Points on a hilly landscape, in no order, each with its height.
A ball rolls from a point to the lowest of its 3 nearest points, and stops where none of them is lower. Distance is the straight distance between rows; heights are no part of it.
Q_922: 144,103,135,155,120,101,71,133,55,167,118,148,155,126,162,101,140,157,174,85,148,125,117,121,126,151,125  h=37.0
Q_755: 89,137,133,104,161,153,124,80,146,98,97,125,109,96,93,126,150,116,158,92,105,82,145,112,132,152,106  h=65.6
Q_918: 126,179,108,114,147,122,115,117,149,144,88,34,149,152,147,81,117,108,120,123,94,132,114,115,131,89,116  h=33.5
Q_9: 112,159,120,124,160,155,121,100,157,131,90,82,138,146,112,115,129,118,76,118,117,139,113,117,89,143,122  h=35.9
Q_376: 142,117,94,189,104,127,147,154,125,180,181,135,127,187,162,93,99,125,118,169,150,156,96,138,109,93,173  h=23.9
Q_620: 136,95,90,177,110,86,102,100,116,151,131,101,163,119,146,118,107,138,125,87,173,145,133,110,117,93,143  h=33.2
Q_833: 161,105,95,147,127,105,109,115,104,133,153,90,132,112,162,115,109,96,112,124,162,144,151,140,145,126,140  h=31.3
Q_546: 105,132,148,100,148,136,138,78,165,86,62,62,132,90,99,140,144,72,120,112,121,100,147,134,124,113,149  h=55.2
Q_232: 121,129,149,86,119,128,133,111,112,94,113,132,89,81,128,150,159,124,164,129,122,94,149,144,160,147,109  h=58.9
Q_924: 166,160,115,121,110,154,148,166,146,180,158,126,110,193,148,96,107,109,127,169,122,153,110,119,143,110,143  h=17.0
Q_262: 170,72,128,173,99,136,130,152,99,175,189,186,98,160,150,116,132,144,97,138,170,134,138,153,123,164,150  h=37.1
Q_781: 128,107,146,141,135,142,118,74,133,118,96,142,133,111,92,158,149,141,127,81,149,103,141,117,106,180,117  h=38.3
Q_157: 158,166,86,183,102,135,132,159,165,163,170,91,124,171,133,97,79,94,105,188,114,198,99,109,122,72,168  h=28.9
Q_39: 105,170,138,56,149,141,155,104,144,108,97,93,107,121,136,111,176,111,188,157,66,95,128,143,152,119,110  h=56.3
Q_213: 107,153,127,197,118,116,106,145,160,127,156,128,153,179,131,149,38,119,63,180,137,169,62,89,79,81,154  h=24.2
Q_95: 135,116,108,152,148,92,78,115,96,150,97,112,170,113,139,111,124,151,139,76,156,144,128,125,132,123,130  h=35.4
Q_151: 122,118,136,104,139,150,157,110,171,105,121,161,118,128,79,139,155,133,84,120,148,121,143,131,132,165,132  h=39.9
Q_353: 166,104,136,105,122,105,124,150,90,98,114,112,89,63,152,128,158,98,152,133,107,104,154,156,162,110,93  h=71.3
Q_709: 154,113,156,117,122,105,137,116,110,86,97,77,117,59,147,131,163,118,164,124,107,90,164,150,150,94,111  h=68.8
Q_256: 136,180,100,186,129,111,106,150,148,168,127,55,147,157,163,85,82,119,130,141,109,181,115,91,129,58,143  h=29.6
Q_458: 120,135,125,95,138,149,138,98,114,120,127,164,103,122,110,153,145,136,144,120,124,97,150,137,132,162,95  h=59.1
Q_33: 190,93,99,138,97,98,126,137,91,136,163,98,105,124,175,108,116,108,136,143,165,132,135,140,145,106,155  h=34.1
Q_366: 121,147,79,195,142,73,73,139,134,142,99,77,193,126,168,105,95,147,113,123,130,166,75,89,94,68,152  h=32.2
Q_984: 128,148,125,166,105,139,173,147,181,129,150,91,107,166,95,117,77,121,65,186,136,198,111,127,129,113,160  h=27.4
Q_610: 89,175,154,90,125,151,143,130,126,154,96,187,127,143,123,101,147,155,178,107,105,70,129,124,122,163,110  h=45.7
Q_132: 137,118,132,136,148,96,103,104,132,149,97,66,152,84,144,81,119,99,122,96,128,147,134,121,134,61,122  h=46.5
Q_183: 153,122,103,134,146,73,104,135,111,162,125,46,176,133,183,71,112,128,147,118,111,163,123,122,144,63,155  h=32.8
Q_826: 136,141,111,112,143,138,131,114,139,140,114,94,123,110,119,108,134,90,130,131,109,127,146,121,139,142,122  h=40.9
Q_355: 82,161,172,50,109,176,181,135,129,123,185,199,79,177,78,112,190,166,153,160,96,123,162,165,171,145,124  h=51.8
Q_474: 117,123,129,154,143,109,73,119,39,159,116,161,135,105,145,125,141,170,192,57,93,91,136,140,142,164,110  h=38.2
Q_484: 150,118,123,104,120,133,154,131,82,146,140,149,127,111,148,115,125,122,147,116,140,129,131,142,148,144,118  h=38.8
Q_270: 145,115,147,132,96,160,152,168,119,185,178,180,140,207,121,114,134,160,93,137,154,137,102,148,114,137,135  h=32.6
Q_76: 96,118,125,134,122,151,134,144,157,121,142,171,149,187,89,145,113,150,48,140,158,141,103,106,101,151,146  h=42.8
Q_791: 128,147,114,152,138,133,134,121,141,140,122,123,133,173,111,113,117,134,98,129,130,160,96,112,104,110,123  h=29.4
Q_449: 147,117,108,178,104,127,147,123,133,116,145,104,128,129,134,121,85,125,63,128,165,165,118,126,123,111,152  h=28.0
Q_753: 127,120,101,167,150,65,70,150,113,180,131,109,201,153,182,86,101,157,141,92,137,150,107,123,118,69,142  h=36.3
Q_674: 132,118,95,172,130,103,108,152,125,172,138,120,163,159,165,109,88,132,106,130,151,138,94,111,84,109,132  h=24.1
Q_222: 129,108,155,76,115,153,163,145,152,92,159,183,103,102,98,156,173,119,115,154,104,118,186,156,149,166,131  h=34.4
Q_850: 117,182,94,200,127,93,99,115,160,124,100,58,161,144,136,77,77,111,114,148,127,186,101,100,109,46,163  h=30.4
Q_629: 110,120,105,210,111,142,131,169,143,160,179,147,133,193,132,126,91,158,54,182,164,161,83,117,86,107,163  h=27.2
Q_714: 163,121,132,92,108,139,183,152,152,130,150,103,90,111,123,149,150,96,103,179,118,150,141,137,152,107,130  h=57.8
Q_367: 153,130,97,155,120,123,141,116,115,154,133,108,134,144,156,100,108,110,137,142,135,160,110,117,119,109,122  h=27.3
Q_831: 84,159,146,58,154,121,115,118,103,113,104,109,106,94,111,127,151,99,198,104,72,70,147,126,162,147,99  h=58.7
Q_605: 106,132,108,145,126,71,112,86,138,136,75,31,171,100,141,97,113,137,115,102,176,173,125,128,135,53,130  h=48.0
Q_843: 158,104,136,133,133,123,109,103,110,115,118,150,126,79,116,132,145,106,134,105,131,117,162,144,133,147,137  h=45.8
Q_130: 94,134,139,73,145,153,133,90,155,95,79,152,111,128,76,141,142,153,151,89,129,78,140,116,112,180,108  h=67.3
Q_381: 105,152,126,75,152,156,149,100,166,119,82,54,118,98,113,132,134,106,126,125,89,115,132,114,132,130,114  h=50.8
Q_194: 120,123,117,152,110,148,120,131,122,131,128,163,127,140,131,150,126,148,115,84,140,113,118,116,101,184,116  h=33.0
Q_417: 132,104,181,113,106,132,161,159,84,47,166,200,79,76,92,195,174,135,201,160,132,81,182,174,161,167,115  h=38.9
Q_667: 135,111,123,125,129,132,127,88,177,82,101,103,119,86,130,157,140,97,104,108,152,129,135,141,130,114,122  h=58.8
Q_70: 99,158,117,162,144,125,90,157,145,137,137,143,171,177,135,153,91,149,83,127,144,143,53,103,75,102,116  h=30.8
Q_422: 129,142,121,88,117,146,162,135,136,146,147,147,122,134,121,124,132,123,164,128,104,122,142,144,150,151,99  h=48.2
Q_639: 123,148,122,113,140,135,123,133,118,161,105,88,137,115,160,103,130,108,153,121,95,132,113,121,143,101,110  h=40.6
Q_457: 144,84,132,117,131,158,146,101,159,118,157,178,119,123,90,151,159,177,85,128,156,144,147,137,118,181,147  h=33.9
Q_191: 128,125,184,75,129,134,141,158,83,77,163,223,73,116,67,183,177,188,176,135,146,98,195,156,150,157,124  h=44.6
Q_758: 106,136,173,120,133,92,106,133,75,58,119,186,91,81,95,184,156,141,217,109,97,65,153,154,171,150,88  h=73.1
Q_994: 122,106,100,185,149,90,55,147,79,162,125,149,201,175,179,116,92,169,131,104,135,121,78,102,92,121,124  h=39.6
Q_326: 74,160,150,112,154,155,121,119,160,141,118,149,148,161,111,159,143,149,90,115,136,111,103,100,90,169,89  h=38.4
Q_384: 145,125,142,110,122,148,174,144,177,143,160,122,114,154,88,151,137,121,87,159,147,170,135,142,155,141,140  h=62.8
Q_420: 133,154,96,175,115,135,98,158,143,159,163,150,153,198,160,125,77,116,96,148,139,161,71,118,115,72,153  h=21.9
Q_688: 134,102,150,130,118,140,97,114,96,108,117,206,104,119,107,156,145,146,189,88,109,103,144,132,137,208,112  h=20.5
Q_201: 127,127,113,86,153,161,172,115,179,107,123,117,110,110,98,144,133,101,90,132,125,133,140,133,130,153,125  h=49.0
Q_915: 97,183,137,70,157,146,120,94,148,123,83,81,121,103,133,123,169,103,165,134,73,84,131,136,143,125,109  h=53.6
Q_974: 101,164,130,131,155,130,84,152,122,166,124,169,187,180,153,136,109,140,131,122,106,98,62,97,113,129,97  h=33.1
Q_46: 126,148,98,165,156,130,87,141,123,151,108,129,168,156,163,109,96,121,95,147,140,133,80,91,89,102,125  h=26.3
Q_480: 134,138,159,66,122,138,179,130,174,91,135,79,111,124,107,137,153,103,90,177,105,142,150,127,147,127,118  h=57.9
Q_789: 162,90,127,127,111,129,156,118,144,98,135,102,114,70,137,151,128,84,88,141,138,122,155,141,136,102,145  h=44.5
Q_55: 149,118,167,71,118,127,157,154,119,63,152,187,63,81,102,155,165,131,154,163,91,103,187,161,167,154,108  h=27.6
Q_317: 112,148,125,134,153,108,111,115,114,147,86,120,170,128,140,121,130,133,142,85,128,111,119,109,119,137,102  h=39.0
Q_680: 155,89,76,209,70,93,126,115,139,108,158,103,137,116,131,132,84,117,74,122,173,164,114,126,98,90,183  h=27.7
Q_333: 98,110,146,189,112,125,123,170,151,135,184,169,128,186,99,163,77,177,34,188,154,188,72,123,83,87,163  h=29.5
Q_224: 138,107,133,129,118,128,116,129,100,147,128,186,115,140,121,142,139,153,160,132,132,100,138,135,105,174,142  h=30.5
Q_943: 119,104,96,203,114,105,85,85,115,128,105,113,177,109,136,140,99,149,85,78,171,131,116,95,98,115,137  h=35.0
Q_543: 104,129,125,180,102,123,160,159,159,158,163,115,109,176,112,123,84,143,75,171,153,180,99,128,118,106,169  h=25.8
Q_308: 125,164,143,99,159,150,109,136,137,181,125,87,144,158,146,107,134,99,171,129,95,129,133,115,144,113,125  h=40.2
Q_284: 96,99,170,98,158,95,119,106,101,80,86,122,111,43,105,158,165,142,193,102,108,83,153,136,160,139,114  h=67.8
Q_393: 144,116,165,82,127,145,175,112,165,71,124,119,85,68,121,177,155,103,112,163,127,119,176,156,153,137,132  h=50.5
Q_250: 99,125,131,76,119,188,161,132,152,135,134,180,131,184,89,119,157,163,87,133,129,148,125,124,119,149,122  h=46.3
Q_637: 87,146,140,93,160,145,134,123,121,143,108,136,133,128,139,110,147,127,167,102,113,91,125,145,137,162,109  h=49.1
Q_312: 103,136,154,71,134,145,155,109,115,72,79,131,93,73,116,137,163,74,141,128,100,83,154,153,147,136,121  h=55.1
Q_517: 167,129,103,133,123,151,154,125,156,127,132,72,137,118,121,139,122,91,118,138,145,148,123,148,143,112,137  h=15.1
Q_812: 99,127,184,70,111,156,157,136,127,117,167,205,74,136,61,141,174,168,160,135,136,110,189,147,145,168,125  h=47.1
Q_482: 125,141,123,123,117,176,150,153,124,181,151,160,126,195,128,97,121,140,140,140,109,129,107,138,120,160,126  h=24.9
Q_175: 135,139,113,146,140,130,122,145,103,145,134,161,152,157,161,104,114,160,147,110,121,119,101,112,91,154,119  h=30.6
Q_91: 160,75,144,106,130,149,140,125,126,119,155,181,94,130,126,158,138,150,121,148,150,147,153,141,144,172,149  h=27.5
Q_977: 160,98,132,126,131,81,90,150,90,160,113,69,162,102,174,93,143,140,180,98,122,143,109,136,150,95,111  h=36.2
Q_196: 133,153,99,146,154,108,94,145,148,161,123,81,174,160,155,85,98,136,155,131,99,138,97,113,122,96,138  h=30.7
Q_734: 116,148,154,70,107,148,176,142,112,63,128,151,76,89,122,161,165,105,180,159,92,77,175,153,158,161,95  h=41.6
Q_370: 172,102,95,165,106,90,134,110,135,117,128,73,154,101,133,119,77,111,106,122,164,177,129,126,115,73,162  h=30.0
Q_154: 143,110,145,95,128,143,154,90,157,79,112,142,106,95,98,174,142,123,120,123,136,113,155,121,126,176,134  h=49.4
Q_293: 169,95,144,105,129,129,138,164,90,99,160,175,96,88,115,145,146,93,146,163,137,116,161,159,149,162,120  h=8.8
Q_863: 128,105,88,196,85,92,111,124,126,128,154,125,166,150,150,137,63,144,83,112,173,162,107,109,97,114,150  h=26.2
Q_761: 147,98,115,195,97,119,121,142,118,151,175,170,153,164,143,171,82,162,50,140,166,167,90,92,86,128,162  h=27.9
Q_849: 133,109,159,82,134,118,127,155,96,67,126,105,79,47,148,143,185,86,170,151,83,75,168,135,166,99,71  h=72.9
Q_619: 127,125,152,119,136,143,122,133,106,134,133,192,119,143,142,114,129,129,174,112,117,115,122,129,139,184,126  h=32.5
Q_32: 123,121,137,97,134,120,135,110,119,107,74,86,127,70,132,118,158,110,155,89,118,88,153,142,144,135,107  h=64.0
Q_343: 79,150,155,126,139,134,113,127,95,111,105,193,102,121,117,145,154,154,205,88,101,85,150,121,131,180,98  h=33.8

For each start below, name the point where the ball stops.
Q_709: Q_55
Q_384: Q_293
Q_284: Q_55
Q_353: Q_55
Q_849: Q_55
Q_154: Q_293
Q_480: Q_293
